Each row is a point on a landscape with many peaks, with its height.
A climber steps from a point to the highest of its 2 nearest points, and stops where none of them is higher. Distance is the straight distance between rows; heights are no part of it.
J994: [119 158 167  89 152 151  93 128  85 137 179 129 115 140 103 130  50 198
  84 114 111]  h=338
J311: [148 104 133 160  70 129  97 129 162  95  93 145 152 187 165  90 110 153
 143 178 170]  h=200
J419: [110 125 138  62  92 186  61 130 151 153 145 141 162  91  88 135 127 150
 140 123 123]  h=281
J63: [174  40 102 121 121 137 129 156 147 132 107 139 129 147 142  91 129 115
 137 132 105]  h=280
J64: [124 151 155 137 102 108 152  89 119 147 187  70 119 213 133 144 126 180
  99 121 146]  h=64
J22: [101 117 146  97 131 141 153 102 102 142 197 123 143 163 103 113 124 146
 108  92 141]  h=90
J313: [182 123 113 143  96  89 154  92 146 155  92  75 108 170 136 129 139 161
 104 170 148]  h=374
J216: [ 98 119 119  90 109 140 124 127 127 105 153 165 153  91 137  97  75 160
  97 110 192]  h=391
J926: [139  85 109  98 147 104 164  87  80 142 181 127 110 180 115  68 111 146
  85 131 143]  h=430
J828: [111  76 126 120 150 112 176  85  84 130 172 119 131 179 124  66 128 121
  95  97 163]  h=378
J821: [183  81 115 117 101 134 127 139 133 121 183 120 107 210 168 113  84 156
 105 150 126]  h=151
J469: [ 94 165 134 123  99 122  97  98 116 113 115 134 134  66 110 169 128 128
 103 144 140]  h=304
J862: [121 164 134 171  99 117 110 165 146  71  63 121 170 160 145 133 125 115
 186 150  83]  h=58
J626: [ 97 174 185 178 127 157 120 162 139  71 151 141 139 129 195 148 140  99
 139 105 116]  h=358
J431: [146 130 133 115 121 143 148 124 118 163 182 101 125 181  91 172 139 137
 130 133  79]  h=311
J915: [158 167 145 159 117 103 118 142 121  88 123  99  99 113 158 187 131 104
 110 152  68]  h=436
J381: [113 105 121 168 146 126 150 172 159  97  54 176 143 140 152  91 150 101
 161 120 142]  h=221
J408: [137 145 142 191 136 106 129 165 144  70  72 167 124 117 188 136 123 104
 140 167 139]  h=371
J546: [129  76 142  75 150 157 132 141 111 112 192 153 131 158 132  51  78 157
 111 108 127]  h=115
J585: [144 129 103 116 136 134 116 131 139 143  33 138 154 110 100 113 146 114
 195 122  80]  h=24
J934: [161 109 109 177 139  70 175 137 154 141  87 115  99 155 163 129 149 142
 127 134 142]  h=137
J137: [185  97  89 137 106 119 155 106 132 180 150  63 108 200 117 132 146 132
 109 169 105]  h=322
J653: [112  75 135 121 107 174 145 115 140 145 174 119 158 158 137  89 148 110
 127  80 140]  h=237
J494: [108 156 116 100 109 111 107  89 112 175  56 133 137 101  72 157 155 109
 174 147 114]  h=236
J641: [110 185 160 110 128 143  86 117  86 128 180 108 121 117 112 165  77 173
  94 102 124]  h=388
J591: [158 125 143 151  96 120 137 127 148 112 160 112 110 195 191 128 113 168
 134 156 153]  h=185
J769: [167  64 105 104 118 165 138 147 122 146 184 123 132 184 123  95 114 119
 107 116  92]  h=183
J711: [158 111 110 122 134 118 148 126 123 171 113 108 106 124  95 164 160 110
 154 147  79]  h=283
J39: [124 121 159 137 127 122 154 106 116 108 196 123 127 210 171 101 101 165
 127 114 142]  h=69
J731: [139 154 141 101 131 109 136 108  90 137 191 106 108 177 100 161  88 183
  92 147  98]  h=276
J155: [128 170 137 124 105 128  82 130 121 113  76 125 135  83 104 164 137 111
 140 151  75]  h=286
J289: [142 171 134 110 112 142  79 114 115 120 110 120 105  72 111 180 141  97
 119 155  71]  h=313
J959: [116 157 106  80 135 141 110 103 101 166 127 131  96  53  85 169 129  85
 128 153 130]  h=210
J717: [135 119 170 175  96 132 123 153 162 101 124 119 151 200 168 136 157 126
 171 127 100]  h=288
J204: [ 92 134 155 148 150  98 193 109  89 105 173 124 126 150 143  99 118 125
 119 104 162]  h=78
J182: [144  83  76  60 143 171 125 142 122 162 171 142 107 113  71 112 111 127
 130 143 106]  h=375
J147: [155 106 127 171 103 122 125 134 167 107  63 142 150 197 172  81 131 136
 159 164 153]  h=182
J251: [138 144 101  97 103  97 121  86 100 124 125 127 106  87 113 169  94 170
  88 160 160]  h=255
J810: [119 128 115  90 108 134 101 108 125 168  78 136 139  97  77 140 141 120
 162 160 103]  h=219
J559: [132 121 101  54 144 172 119 143 130 155 190 136 126 107  83 104 111 126
 137 126 105]  h=410
J974: [ 81 176 151 150 150 139 163 103 112 136 163  93 136  82 115 152 174  67
 135  91 124]  h=235
J949: [130 149 134 148 126  74 164 108 111  88 160 113 108 148 167 128  87 158
  99 164 168]  h=257
J324: [132 103 111 101 115 130 131 132 129 138 124 140 131  98 116 146 119 127
 132 136 118]  h=181
J443: [113  90 150 109 139 174 131 158 169 147 136 109 181 110 112  98 173  79
 192  94 108]  h=2
J734: [169  91 125  95 125 140 129 156 111 104 182 145 110 188 159 108  70 167
 110 135 112]  h=134
J474: [168 125 115 130  73  92 139 112 138 132 138  71 103 163 139 142 114 192
  91 182 159]  h=341
J629: [138 172 154 123 165 116 150 125  83  80 169 117  98 118 172 129  94 106
 100 129  98]  h=320
J98: [136 123 124  94 117 152 106 134 126 152 131 129 137  78  98 146 135 114
 144 141  98]  h=198
J308: [129 185 126 184 127  66 144 100 146 154  54  97 122 127 116 158 163 148
 134 162 140]  h=365
J114: [160 109 110  86  72 132  74 143 137 127 127 129 127 133 102 165 102 185
 109 166 105]  h=387
J937: [ 98 135 107 129 157 128 117 140 147 135  48 173 151  66 105  93 151 111
 153 119 148]  h=285
J293: [124 156 173 147 106 118 119 119 131 128 163  85 114 192 146 164 103 194
 118 114 129]  h=53
J321: [133  98 105 115 124 149 120 128 147 156  64 136 156 122  85 100 156 101
 185 116  87]  h=17
J863: [134 121 119 171 140 121 128 174 144  73  73 187 125 102 185 113 112 103
 143 161 158]  h=348
J923: [142 151  96 157 141  64 135 133 137 115  52 157 110  96 160 135 119 142
 104 164 160]  h=373
J910: [123 169 144 147 141  81 161 108  93  84 161 115 104 120 162 150  96 128
  95 139 124]  h=284
J640: [116 132 144 128 103 166  94 170 161  92  83 144 182 105 134 100 126 107
 182 115  92]  h=80
J743: [129 137 105 166 123  86 136 129 152 123  44 167 145 156 141  89 139 146
 122 151 216]  h=14
J699: [156 148 119 133 129 103 143 120 112 157 116  95 105 120 103 195 149 111
 139 163  77]  h=270
J580: [126 170 128 170 125  69 149  84 125 157  96  87 101 117 116 192 159 138
 119 160 129]  h=396
J686: [113 183 190 148 136 175  81 161 131  99 154 102 115 117 167 162 111 106
 120  85  90]  h=434
J389: [143 155 140 147  95 115 100 165 145  78  72 109 150 137 154 142 120 132
 164 160  74]  h=49
J79: [120  79 111 184 139 105 160 128 156 138  70 150 137 177 158  72 181 103
 120 106 188]  h=319
J48: [151 129 123 186  92 104 146 119 163 129  64 110 124 188 170  81 141 157
 136 184 172]  h=166
J695: [ 98 132 164 133 134 152 153 142 131 110 182 124 143 141 147 122 123 126
 136  82 129]  h=122
J331: [113 139 145 122 115 109 153  79 106 136 186  98 131 183 110 140 125 155
 109 105 144]  h=75
J441: [128  89 103 117 119 136 119 157 147 104  79 180 132  65 145  95 103 128
 124 137 161]  h=299
J649: [106  75 111 106 171 162 146 148 145 126 166 121 148  96 113  80 149  90
 151  82 153]  h=312
J26: [139 143 152 105 154 128 127 140  93 135 186 126 115 180 114 129  71 190
  91 132  96]  h=302
J809: [110 149 144 114  63 128  62 125 134  99 122 138 153 100 120 148 100 177
 108 138 157]  h=382
J351: [133  74 124 154 137 142 156 164 141  90 148 158 111 141 198  97 113 113
 165 125 148]  h=411
J450: [119 114 112 163 131 138 142 157 156 110  37 175 178 153 120  73 150  98
 164 112 163]  h=240
J87: [138 130 131 179 133  77 170 138 154 124  72 114 124 144 152 140 142 120
 140 149 137]  h=126
J372: [117 172 175  96 174 184  80 148 124 124 186 121 147 100 139  99  62 135
 117  82 125]  h=392
J292: [ 90 186 158 166 107 126 102 136 138  87  62 135 159 105 122 148 147 102
 126 146 128]  h=220
J369: [174  84  89 149 150  88 171 138 134 131 113 112  89 140 164 138 119 128
 122 137 129]  h=148
J364: [ 96 151  95 121 167  92 162  85  92 146 118 139 101  72 102 124 135 116
 104 107 184]  h=224
J732: [127 165 178 166 118 146  96 159 137  82 142 118 122 126 183 169 129  98
 128 118  94]  h=390
J891: [126 145 131  94 109 159  76 146 124 100 149 151 127  73 144 133  72 145
  95 131 126]  h=547
J739: [ 79 143 133 172 156 104 156 128 134 145  68 159 145  98 115 122 179  98
 127  99 175]  h=247
J193: [113 146  96 153 134 114 135 120 154 137  28 152 171 158  99  93 159 116
 168 108 149]  h=269
J992: [148 105 155  93 142 157 118 151 119 117 192 150 113 175 156  91  64 171
 116 108 125]  h=119
J864: [110 183 148  96 134 170  97 121 113 151 180 102 124  90  94 181 140 109
 129 107  85]  h=400
J780: [136 126 163 136 123 153 107 168 140 109 165 124 123 164 172 157  90 154
 134 106 104]  h=515
J906: [135 136 134 149 135 143 120 160 122  62 152 156 103  94 204 130  90 107
 117 140 136]  h=406
J693: [ 99 134 132 110 124 161  99 141 170 119 103 151 189  60 106  97 141 103
 161 121 144]  h=242
J933: [121 140 125 159 183 119 139 164 153 128  60 130 131  78 134 111 182  70
 176 106  84]  h=184
J904: [110 151 153 149  98 136  87 165 146  68 109 168 150 113 172 132 102 134
 127 153 142]  h=274
J490: [140  88  98 119  97 125 112 108 144 133  50 161 158 127 102  84 125 136
 139 138 137]  h=168
J393: [144  91  73  88 177 132 151 130  98 178 135 134  70  97  85 129 146 110
 136 132 122]  h=120
J259: [159 139  94 128 135 104 120 124 141 136  40 118 144 138 107 143 139 122
 177 152  73]  h=32
J826: [160 171 129 132 153 105 151 133  82 116 173  90  91 140 128 186 119 119
 103 153  58]  h=535
J696: [106 132 103 119 160 111 120 125 136 169  66 166 118  59 101 117 170 114
 148 118 147]  h=310
J655: [113 113 109 174 157  77 161 131 156 144  69 161 122 149 135 100 183 131
 111 102 194]  h=292
J617: [172 162 124 131 141 118 127 131 106  99 137  98  78 102 148 190 131  89
 102 152  53]  h=477
J616: [130 168 122  92 137 120 126 103  73 150 194 115 102 151  78 159 102 169
  94 163 102]  h=256
J150: [133 195 167 112 159 191  70 144 139 109 172 101 123  92 133 150 113 102
 103  86  89]  h=500
J305: [123 156 146 103 130 159 113 135 120 170 166 105 131 114  89 178 164  98
 151 123  62]  h=366
J210: [101 146 202 145 154 119 139 110 100 115 188 136 123 194 171 110  82 166
 130  98 137]  h=82
J3: [111 136 177 100 178  98 164 113  68 134 200 127 120 140 114 103 116 152
  88 137 103]  h=86
J758: [ 94 151 170 119 164  90 174 101  72 113 187 116 123 133 130 107 115 141
 103 116 132]  h=73
J442: [173  94  88 100 120 130 132 110 114 163 140 124 106 144  81 158 138 132
 120 154 102]  h=309
J423: [128 143 101  82 118 127 147  81  86 178 179 115  95 156  63 154 119 138
 113 160 118]  h=234
J512: [105 142 147 148 135 134 162 127 116 108 170 116 134 111 140 154 130 118
 131 106 118]  h=138
J491: [161 106 104  82 102 153 104 110 114 158 183 126 117 191  97 121  93 176
  76 125 118]  h=279
J843: [118 121 134  85 174  99 174 103  65 147 187 129 102 131  76  94 122 134
 105 156 110]  h=99
J117: [158 122 121  83 162 185 115 185 133 124 190 129 122  87 138 115 102 115
 138 121  72]  h=404
J437: [136  80 112 141  94 118 147  90 120 123 154 131 125 185 178  82 104 144
 102 142 198]  h=45
J793: [127 189 183 104 183 195  75 143 120 127 186 107 128  97 126 125  81 125
 102  91  89]  h=442
J362: [161 114 108 127 125 127 169 108 116 184 178  84 111 197  98 148 151 123
 115 140  80]  h=298
J190: [126 119 139 133  58 134  78 138 167  88  86 155 176 182 147  94 109 164
 141 154 160]  h=218
J738: [115 149 140 153 101 150 122 165 157  95  62 137 184 140 129 117 135 103
 193 129  89]  h=68
J619: [183  71  98  86  91 138  97 145 134 127 118 147 135 135 114 129 100 154
 114 161 105]  h=339
J484: [103 101  92 110 122 130 136 129 126 103 122 177 137  74 139  96  91 135
 108 133 200]  h=334
J542: [106 185 123 136 124 115  95  98 115 142  45 132 141  83  92 156 156 100
 154 138 102]  h=258
J781: [ 66 176 160 139 100 123 113  97 117 115 165 133 152 118 115 154 116 163
  99  91 173]  h=167
J215: [162 162 124  89 144 174  91 155 119 126 163 124 104  81 125 161 120  92
 108 141  52]  h=370
J455: [139 157 107 148 173  99 126 141 139 128  45 145 110  65 142 129 173  81
 146 117  81]  h=199
J266: [ 96 130 144 135 100 136 130 116 151 130  84 140 174 119 101 127 151 115
 157 121 135]  h=152
J746: [111 117 135 148 162 142 171 127 137 174 114 106 126  99 103 135 194  71
 172 100 110]  h=273
J448: [ 99 141 109 166 168  71 167 118 137 153  66 160 127 107 121 130 193 122
 122 101 182]  h=267
J748: [101 138 155  91 114 189  81 137 163 149 166 129 173  86 102 131 125 141
 146  90 134]  h=253
J379: [153 140  88 136 135  62 127  96 143 168  41 135 108 131 114 126 157 155
 138 148 134]  h=315
J82: [104 121 138 118  78 144 115  88 135 156  93 124 177 143  73 130 165 123
 152 119 129]  h=133
J879: [138  62  74 100 148 118 148 107 100 132 133 153 102 122 123  72 110 140
  90 105 188]  h=173
J41: [ 96 189 133 171 137 108 123 139 131 103  44 145 175 104 119 130 153  87
 136 131 149]  h=206
J507: [107  87 114 144 174 130 185 115 123 157 128 102 118 136 109 116 192  84
 148  79 128]  h=293
J652: [154 139 108 119 156  98 177 110  85 135 171 105  94 140 108 167 122 133
 115 154  92]  h=599
J549: [161  61  69  94 156 114 117 127 129 186  71 159  97 125 103 111 164 124
 142 123 101]  h=135
J759: [ 84 169 154 142  81 129  71 123 131  97 115 131 153  85 112 163 121 146
 103 128 149]  h=337
J32: [ 99 158 163 173  96 132  94 147 143  81 135 159 146 142 168 154 116 138
 122 140 180]  h=300
J681: [ 96 136 147 157 136 135 164 116 125 157 131 103 144 102 108 155 183  85
 153  98 109]  h=254
J405: [127 165 118 123  86  90 102 106 111 113 146  95 109 125 124 174  98 181
  89 171 151]  h=282
J120: [148  91  95  99  85 124 119  85 124 151 140 141 137 138 100 123 113 160
  91 141 159]  h=216
J942: [124 142 152  97  99 183  53 160 139 132 122 141 144  98 102 150 112 156
 139 120  87]  h=325
J526: [157  85  73  94 134 118 105 117 144 161  46 163 125 124  98  87 145 138
 147 117 118]  h=149
J338: [104 122 154 198 136 123 185 150 137  90 141 135 134 155 171 125 143  97
 152 119 161]  h=101
J46: [138  86 101  78 119 159 135  90  96 179 168 122 124 156  72 110 141 118
 110 124 133]  h=197
J433: [192  51  98 102  98 143 109 143 152 135  97 143 138 156 138  94 110 132
 126 154 104]  h=305
J918: [ 81 151 168 120 111 152 106 119 118 108 168 145 142 130 143 132  79 178
 106  89 181]  h=144
J995: [140 163 153 130 161 161 131 148 142  93 160 105 124  61 148 128 140  57
 126 110  88]  h=128
J783: [ 71 178 167 124 138 159 125 103 121 131 180 107 156  76 110 141 150  96
 126  80 135]  h=211
J941: [126 155 147 188 146 113 151 151 142 103  76 114 145 114 153 147 160  81
 157 132  77]  h=364
J231: [127 113 181 155 107 173  85 169 153 120 152 140 130 184 174 144  89 169
 156 105 129]  h=493
J464: [103 165 195 167 125 137  91 123 116 116 167  95 125 180 145 168  80 185
 121  87 135]  h=54
J353: [134 131 119  99 136 166 138 134 111 165 179 112 120 139  79 166 138 134
 135 127  72]  h=332
J119: [117  82 123 115 138 161 129 138 165 169  99 122 167  99  91  90 175  87
 180 104 113]  h=9
J665: [126 112 112  55 167 172 118 135 138 160 208 122 152  94  79  90 126 105
 143 108 133]  h=456
J164: [114 169 103 164 132  84 139 102 153 143  33 130 162 159 101 117 163 136
 152 128 150]  h=297
J220: [108 142  97 103 176 117 119 110 122 169  99 144  93  31 112 125 163  88
 135 120 151]  h=331
J143: [126  81 117 101 167 167 126 170 166 127 162 123 153  74 120  79 133  85
 164 105 141]  h=335
J195: [ 88 125 142 155 102 116 140 113 148 117 108 143 151 116 116 137 133 132
 122 130 168]  h=172
J33: [ 92  79 127 118 115 169 142 110 138 145 167 129 166 138 116  71 154 108
 124  77 179]  h=260
J418: [113 143 134 162  94  92 140  98 132 117 115 105 140 139 120 162 133 148
 117 146 170]  h=193
J30: [145 163 147 182 136 111 136 142 134  91  87 105 116 102 159 178 160  74
 136 141  71]  h=394
J790: [198  99  98 134  90 112 135 112 137 184 109  72 113 178 132 115 141 142
 100 171 112]  h=344
J69: [ 89 166 210 137 170 142 140 132  94 120 190 122 134 162 162 116  86 147
 127  85 121]  h=95
J227: [133  44  88 134 175 120 161 153 137 127 102 149 103 136 153  75 155 115
 131  91 152]  h=241
J152: [101  67 101 148 177 138 158 169 144 107 116 151 118 101 158  72 140  96
 142 100 185]  h=222
J688: [153 149 102 132 166  90 126 123 120 153  59 138  90  76 132 160 167  94
 135 134  81]  h=214
J541: [103 176 146 148 103 142  86 169 139  67  67 161 171 105 141 121 124 108
 141 154 126]  h=245
J125: [152 136 146  96 170 180 102 192 125 110 185 133 121 113 160 114  73 134
 127 109  80]  h=446
J744: [147 150 121  80 139 173  84 151 112 114 169 142 114  71 124 140  76 152
  96 131 102]  h=468
J998: [112 147 180 190 104 118 149 155 156 106 130 106 150 174 160 156 152 111
 168 128 109]  h=308
J228: [165 127 115 137 116 109 117 150 146 111  62 105 145 141 131 143 124 127
 175 159  58]  h=40
J256: [144 135 134 120 156 134 148 154 108  82 170 134 111  90 170 121  88 110
 113 129 106]  h=360
J689: [126  83 117  84 132 151 145 136 123 123 176 146 136 126 126  80 101 130
 118 102 155]  h=136
J104: [124  94 114 162  93 120 138  99 138 111 121 159 144 168 159  90 118 144
 104 144 230]  h=33
J395: [153 109 151 152  78 123 124 122 154 151 151  73 143 215 146 134 156 141
 121 128 119]  h=250
J332: [136 135 158 123  74 144  61 167 157  85  93 144 155 155 137 129  99 171
 164 136  94]  h=397
J424: [171  81 113 118 135 126 174 130 109 132 169 109 104 174 130 115 112 133
 117 128 100]  h=162
J343: [152 130 112 114 152  75 188  87  80 146 161  96  95 167 103 127 119 158
  92 151 128]  h=531
J439: [ 95 153 190 153 109 174  83 138 128 140 161  98 137 155 116 163  91 172
 123  67 131]  h=65
J70: [123  82  74 113 172  88 161 101 104 133 115 147  84 118 123  94 128 144
  93 103 185]  h=187
J788: [ 80 188 185 185 119 145 115 151 129  81 159 151 139 147 179 155 117 116
 126 115 167]  h=327
J514: [171  92 134 142  78 138 105 126 144 140 164 108 125 224 192 105 112 163
 118 143 141]  h=169
J953: [122 148  94  86 122 120 125  79  84 150 134 136  95  74  88 166 108 128
 109 153 150]  h=230
J767: [174  74 105 144 137 108 175 135 134 126 139 104 102 179 148 125 128 123
 125 135 119]  h=150
J68: [135 118 149 161  81 113 149  85 145 158 117  74 149 189 118 143 171 132
 130 138 127]  h=228
J622: [151 168 138  97 126 163  77 137 122 108 142 107  97  69 118 178 146  81
 117 147  57]  h=340
J409: [165  72  66  89 182 123 132 144 122 187 101 152  72 113  91 126 160 115
 139 135  98]  h=127
J530: [102 139 163 117  80 142  83 118 147 136 134 120 154 136  93 163 135 170
 121 100 129]  h=89
J606: [114 133 119  85 185 155 128 138 125 157 190 107 134  77  93 112 142  75
 161 112 114]  h=409
J917: [152 167 106 142 122  75 136  96 116 142 100  84  89 108 124 180 126 154
  98 178 139]  h=431
J565: [ 88 100 123 102 146 167 145 108 150 140 172 113 160 100  90  89 161  98
 148  79 162]  h=289
J611: [108  83 107 152 172 135 143 183 156 110  73 172 134  93 150  73 147  95
 152 106 170]  h=208
J277: [161 132 120  85 138 173  90 176 138 120 158 134 123  72 130 156 105 117
 122 136  66]  h=405
J683: [179 104 130 142  94 107 119 149 156  96 133 107 100 171 195 133 101 167
 137 186 128]  h=203
J71: [124 155 144 143  78 104  95 105 121 127 104  91 140 125  89 186 151 147
 137 162 105]  h=232
J778: [118 115 118  82 106 159 104 136 124  96 161 166 133  91 140 114  68 161
 107 115 154]  h=455
J178: [154 110 123 102 135  88 171  88  88 140 179 114 107 179 105 101 105 165
  81 162 128]  h=483
J36: [103 153 134 177 141 104 147 147 137 112  56 162 163 109 130 126 158 104
 135 134 171]  h=225
J919: [142 136  95 108 159  85 135 108 107 188  81 146  72  85 101 170 166 110
 149 144 110]  h=229
J873: [130 128 111 153 112  90 156 126 136  83 141 134 103 143 179 130  92 157
 113 168 179]  h=238
J638: [134  85 102 120  85 114 116  97 144 148  87 146 149 131 105 105 132 136
 116 139 155]  h=188
J348: [145 155  86 137 153  51 125 120 147 136  33 155 111 107 135 127 139 164
 123 146 150]  h=343
J25: [108 199 150  99 133 159  87 104  93 133 176 107 108  87 105 171 114 127
 101 113 107]  h=445
J673: [130 119  93  84 187 117 169 116  71 163 163 125  81 103  80 120 127 108
 125 147 106]  h=111
J775: [129 151 122 135 145 120 145 121 107 112 131 121 110  80 136 155 132  94
 117 123 118]  h=156
J286: [133 102  87 121 162  73 143 111 139 185  64 161  92 131 112 117 214 128
 135  97 121]  h=263
J217: [117 121 104  68 135 150 150  95  86 187 196 126 110 154  54 121 129 124
 120 138 113]  h=215
J230: [130 100 135 154 132 143 130 172 131  70 152 178 125 117 211 111  94 112
 151 148 158]  h=452
J463: [149  60 123 114  91 167 126 129 141 161 152 128 147 175 127 104 144 111
 119 105  99]  h=207
J80: [153 151 124 114  97  96 109 119 121 111 163  91 104 147 142 154  82 201
  95 161 153]  h=307
J310: [100 203 119 176 130  65 140 100 136 135  36 130 155 138 104 147 172 130
 143 137 156]  h=328
J700: [ 85 144 144 102 121 164  88 130 163 139 146 134 185  51 104 115 150 103
 150 108 160]  h=223
J636: [126 134 150 206 137  94 171 145 152 111 100 125 131 165 171 138 155 104
 145 147 162]  h=114
J968: [120 164 140 125 102 105 101 102 105 153 113  94 123 116  88 214 158 131
 140 162  91]  h=249
J133: [ 60 189 170 126 125 157 118  93 112 119 172 117 156 104 114 148 119 137
 103  85 156]  h=186
J391: [123 166 134 128 165 138 146 120 118 104 148 115 110  60 141 123 141  65
 114 111 112]  h=142
J814: [138 131 126 100  73 126  65 135 127 112 132 135 130 119 114 162  86 181
 102 144 129]  h=433
J961: [125 117 173 157  87 152  69 164 163  91 118 153 151 166 173 128 102 159
 171 135 124]  h=443
J909: [ 86 153 182 150  78 163  65 129 135 146 137 113 161 151 100 165 109 177
 131  89 145]  h=76
J519: [147 115  76 110 175  58 136 125 127 178  81 152  73 115 129 148 191 132
 137 121 110]  h=243
J42: [125 131 111 106 187 146 158 133 110 158 166 104 109  74  96 131 149  76
 153 116 102]  h=385
J550: [118 121  78 129 158  68 155  93 113 156 101 151  91  97 118 126 141 145
 101 106 190]  h=205
J945: [149 108  86  76 105 157 117 117 111 167 193 137 112 172  72 132 103 165
  88 150  95]  h=306
J768: [118  65  94  92 126 143 151 103 110 136 146 140 131 128 115  74 115 127
 101 105 172]  h=155
J109: [154  89 101 134 129 100 146 119 130 133 102 138 106 112 133 138 121 129
 122 136 131]  h=163
J532: [106 179 128 123 115 115 115  85  99  91 129 134 120  61 126 158 112 117
  79 137 154]  h=275
J705: [168  95  69  76 129 141 132 127 102 168 170 137  99 145  71 134 107 145
 101 162  99]  h=336
J956: [ 95 126 150 183 156 101 201 120 115 102 165 125 121 165 175 114 140 109
 141 107 169]  h=91
J367: [134 136 148 146 153 159 134 165 153  98 125 111 133  75 164 133 144  62
 148 115  76]  h=117
J869: [135 107 138 127 126 157 110 181 163  99  95 145 153  80 147  96 125  90
 173 137  85]  h=92
J247: [143  69 123 174 119 124 154 146 146  99 127 151 127 164 180  98 138 117
 159 134 159]  h=379
J902: [120 125 150 100  86 165  92 109 137 165 149 119 158 160  89 154 140 160
 122 106 119]  h=102
J207: [116 118 131 170  99 107 139 127 152 114  70 164 157 168 142  90 138 128
 121 150 214]  h=21
J656: [166  31  85 125 162 132 150 169 145 128 103 135  95 135 154  93 148 109
 138 105 117]  h=259
J838: [126 141 105 102 184 132 130 130 118 159 124 119 102  44 111 136 156  59
 155 120 118]  h=359
J139: [103 118 148 134  73 141  86 158 157  82  90 176 163 122 141 118 104 154
 137 147 161]  h=246
J728: [137 102 110  94  90 132 120  90 118 141 179 124 135 173 110 117 100 175
  79 126 158]  h=244
J947: [116 106 131  98  69 162  96  90 123 179 127 122 160 158  72 137 157 136
 131 115 114]  h=118
J885: [140  95 135 135 111 123 144 100 115 113 186 126 122 208 184  76  94 162
 108 126 169]  h=57
J820: [146  93 108  89 177 173 128 193 141 114 186 117 136  85 142  88 110  93
 155 115 108]  h=369
J290: [134 109 106 152 133  78 146  96 145 173  66 125 112 147 115 127 182 137
 127 113 144]  h=287
J796: [135 119 105 136 147 131 109 170 139  91  57 185 136  58 152  99 106 106
 130 146 149]  h=316
J161: [ 99 137 126 132 142 155 120 153 149 117  61 162 184  71 111  79 150 101
 159 128 153]  h=266
J896: [168 111 115 156 109  96 145 138 156  93 104 137 106 149 188 126  94 154
 131 186 160]  h=217
J730: [122 142 146 159  94 105 149 106 142 134 132  94 135 161 134 163 151 136
 130 141 139]  h=209
J884: [139 163 128 185 137  82 135 142 131  81  60 163 125  98 169 141 116 118
  98 170 175]  h=408
J544: [147 150 154 111 146 170 101 175 124 109 169 125 112 134 159 151  78 150
 114 109  87]  h=499
J832: [137 128 156 109  90 160  46 172 150  98 112 134 148 126 129 147 102 163
 149 130  73]  h=362
J784: [ 94 175 117 123 145 108 143  76  91 116 130 141 114  58 115 139 120 107
  88 126 171]  h=248
J306: [ 98  86 107 145 180 110 196 103 102 145 144 104 107 160 117  96 167 108
 130  75 155]  h=314
J493: [ 97 142 156 104 130 159 138 120 118 150 197 111 145 138 105 122 129 137
 121  82 121]  h=104
J528: [ 94  81 119 150 151 109 188  82  99 137 146 117 127 164 122  78 151 119
 110  88 182]  h=342
J886: [134  64 110 176 125 122 142 130 148 114 107 144 128 177 170  73 142 105
 133 123 174]  h=352
J590: [115 141 159 186 120 113 157 142 147 120  94 100 159 147 142 157 174 102
 167 137  82]  h=333
J604: [133 116 137 147 122 143 121 171 144  91 107 144 135  88 168 136 127  91
 146 138  90]  h=103
J756: [ 81 159 204 142 165 167 143 140 123 123 197 116 141 155 154 118 109 128
 142  64 119]  h=106
J31: [141 107 168 161  93 136 130 134 163 140 145  97 144 222 163 140 148 130
 152 114 107]  h=268
J520: [101 180 124  83 156 143 129  91  83 173 171 119  97  69  75 149 130  87
 128 136 131]  h=191
J625: [171 144  95 141 120  72 164  95 131 152  94  87  84 133 136 150 132 172
 111 172 148]  h=402

Call two points neighbours if one is among the 2 nearest of the other. Go from one point of each pair to the other, from neighbour to neighbour, staying as high as possible. Name the lowest point that can't be avoided.
J814, J917 => J611
J277, J665 => J71
J884, J775 => J293
J652, J884 => J933
J780, J277 => J117
J884, J277 => J441
J917, J25 => J362
J230, J150 => J41

Where does a climber stop that starts at each point below?
J48 => J150
J546 => J814
J292 => J150
J217 => J25
J902 => J652
J688 => J884
J549 => J705
J147 => J150
J98 => J277
J251 => J917
J450 => J917
J767 => J780
J419 => J780
J781 => J652
J649 => J780
J873 => J230
J41 => J230
J321 => J775
J743 => J230
J937 => J665
J104 => J775

Write out the way that a climber takes from each point below.
J293 => J64 J331 J22 J493 J695 J512 J775
J31 => J717 J998 J590 J941 J30 J915 J617 J826 J652
J393 => J409 J549 J526 J490 J638 J120 J728 J491 J945 J705
J700 => J748 J419 J942 J832 J332 J961 J231 J780
J953 => J251 J405 J80 J474 J313 J625 J917
J455 => J688 J919 J519 J286 J290 J379 J348 J923 J884
J693 => J161 J937 J696 J220 J838 J42 J606 J665
